Each row is a point on a landscape with many valleys, with its height.
A ball rolls from a point to the lowest of its 3 nearest points, and stops where none of them is lower. Distance is the straight distance between rows; heights are no part of it.
voni: [104 145 158 103 121 128  91 134 101 141 145 106]  h=371
bul: [140 140 153 119 125 143 109  91 127 160 143  93]  h=394
dur: [187 108  78 144 139 148 179  91 145 121 133 100]  h=102
degip: [118  90 175 145 143  95  94 135 132 158  90 120]  h=479
Dami: [124  95 181 152 140  88 103 131 147 156  92 125]  h=374
pamos: [ 89  99 150 130 149  94  89 145 118 136  99 140]  h=398
padi: [185 172  95 120 102 192 160 145 154 133 123 115]  h=227
Dovuk: [145  99 175 135 130 110  99 102 131 159 128 101]  h=493
Bip: [164 135 138 124 129 145 123  73 139 151 152  92]  h=428
tado: [114 103 170 120 137 105  84 126 118 151 117 107]  h=561
Fid: [185 107  59 145 139 152 186 111 147 113 127  96]  h=88
resi: [ 86 127 135  87  87 112  98 186  88 100 156 147]  h=419
fuzab: [ 94 156 158  82 106 125 116 167  84 121 162 119]  h=121
fenu: [114 168 156 102 117 149 109 121 111 145 151  98]  h=251
rebab: [103  94 177 161 149  83 126 150 160 146  76 154]  h=207
gegu: [116 137 162 110 127 127  94 109 112 155 145  94]  h=391
novez: [191  85 168 143 119 109 136  77 148 141 146 102]  h=839
veke: [ 87 105 145 117 139 106  83 150 104 131 110 123]  h=435
fet: [ 70 100  94 145 143  92 117 131 128  92 115 203]  h=140
Gobo: [111 186 161  99 106 146 132 148 103 142 165 113]  h=82
lavap: [175 175  93 118 112 186 154 118 147 135 134 110]  h=176
temeb: [142 199 147 114 110 170 154 143 115 144 149 120]  h=434
Nuv: [181 149  73 125 112 178 159 107 152 128 125 104]  h=188
zez: [187 183 115 128  93 194 160 169 140 146 118 140]  h=291
Pid: [186 119 117 137 134 145 154  68 135 132 152  97]  h=633
daron: [186  94  66 158 151 136 205 110 135 124 128  86]  h=125
falit: [155 110 166 126 131 121 108  84 135 156 138  91]  h=423
nov: [154  94 178 138 130 102 100 100 140 157 120  98]  h=517
tavon: [136 120 165 123 132 131 100 100 126 155 139  93]  h=408
purek: [ 76  96 136 154 169  85 119 145 135 122  91 170]  h=186
Lavef: [185  92  73 156 157 126 208 104 129 120 132  93]  h=118
ruzo: [189 118  65 140 133 161 174  99 143 121 126  99]  h=96
Nin: [184 146  63 128 110 181 164 132 149 130 119 106]  h=249
fasap: [153 203 132 123 111 187 154 135 129 143 142 124]  h=332
gupo: [200 105 127 150 136 115 179  69 141 121 156 100]  h=746
Kog: [ 75 103 111 135 147  95 108 150 126 100 104 175]  h=486
Gimup: [ 77 110  81 123 113 113  98 153 123  69 123 199]  h=97
Pupi: [173 165  91 125 114 172 151 100 147 135 131 103]  h=173
difot: [189  99  84 151 150 134 192  87 142 121 140  94]  h=108
zaz: [ 72 107 100 115 118 105  95 167 111  90 124 180]  h=264
tid: [153  87 190 153 125  87 105 119 154 154 106 111]  h=448
felu: [ 84 102 155 158 165  82 146 138 154 128  92 183]  h=150
dabo: [ 78  97 128 136 155  95 104 151 120 125 101 154]  h=429
tur: [101 174 167  92 102 136 129 165  86 124 167 117]  h=114
Posif: [ 75 107 121 107 127 105  91 166 102 109 121 141]  h=475
kovan: [ 96 153 155  96 117 130  95 146  97 130 153 110]  h=263
mir: [190 105  88 151 146 144 182  82 142 124 143  99]  h=109
dilap: [164 193 127 121 107 185 153 127 136 143 136 114]  h=301
liki: [163 147 127 125 123 158 137  85 138 142 145  97]  h=337
rufo: [ 70 101  96 128 136 102  97 159 112  91 114 178]  h=405
vefat: [ 78 111  80 135 124 114 103 139 126  77 124 202]  h=36
Zuno: [ 87 118 110 102  90 110  96 189 101  75 134 182]  h=409
vanon: [152 206 142 116 112 175 159 150 119 144 144 130]  h=417
bol: [ 90 118 153 107 135 112  80 145 103 140 128 112]  h=439
tufak: [ 77 100 121 118 146 100  92 161 109 109 105 152]  h=501
ralop: [159 173 124 118 113 173 136 101 138 145 143  95]  h=177
fevum: [ 91 105 169 171 158  78 146 143 163 136  83 169]  h=95
Duga: [ 85  94 152 163 163  81 126 151 145 132  85 170]  h=166
Gub: [ 83 140 152  88 118 120 100 163  95 115 147 122]  h=174
Vonir: [132 163 143 113 118 150 115 103 116 149 156  91]  h=349
sateb: [121 179 157 100 112 149 124 126 111 144 155 101]  h=169
linek: [186 144  71 135 120 169 164 106 150 124 125 104]  h=141
mit: [ 85 132 146  98 116 110  86 158  98 126 139 119]  h=284
Gisaf: [ 72  97 122 154 170  84 141 128 136 104 112 199]  h=222
merov: [ 74 114 109 107 109 107  91 173 102  84 120 165]  h=348
dopa: [112  90 174 157 149  81 113 144 149 151  88 139]  h=287
taka: [101  87 162 144 155  87 100 145 131 147  94 148]  h=357
mis: [179 132 106 140 130 157 159  74 147 136 144  98]  h=526
bon: [ 78 100 123 152 163  86 130 141 139 114 100 185]  h=203
mak: [193 109 126 142 134 129 154  64 140 136 151  92]  h=705
Begi: [ 71 103  85 141 138 107 109 130 126  81 124 206]  h=91
sagib: [ 88 125  80 128  92 126  93 143 128  68 130 215]  h=46
rezik: [185 114  56 136 125 164 177 119 147 118 122  99]  h=98
bati: [124 198 159 104 109 153 139 147 101 142 164 119]  h=168
rizut: [170 171 108 126 115 176 148  98 145 139 141 100]  h=65
Rute: [176 196 113 124 100 187 159 155 140 148 128 129]  h=275
sav: [ 80 110 167 173 162  73 171 135 167 121  95 187]  h=171
regi: [ 84 116 123  99 102 107  96 177  92  90 134 151]  h=388
bozan: [124 160 153 109 121 142 102 108 115 146 150  94]  h=319

Two balls start at each pair of points below. Name the first point that both come to, or write never.
bul, Pid | never
veke, Dami | dopa
Nuv, difot | ruzo
Gisaf, merov | vefat
dur, gupo | ruzo

Call two points neighbours if one is among the 3 nearest of the other. Go from one point of each pair to the other, from neighbour to neighbour, staying as low as possible. Name the highest point that can't be avoided.
fevum, Gobo | resi
Gobo, Fid | Bip
Fid, rizut | Nuv
fevum, vefat | Gisaf
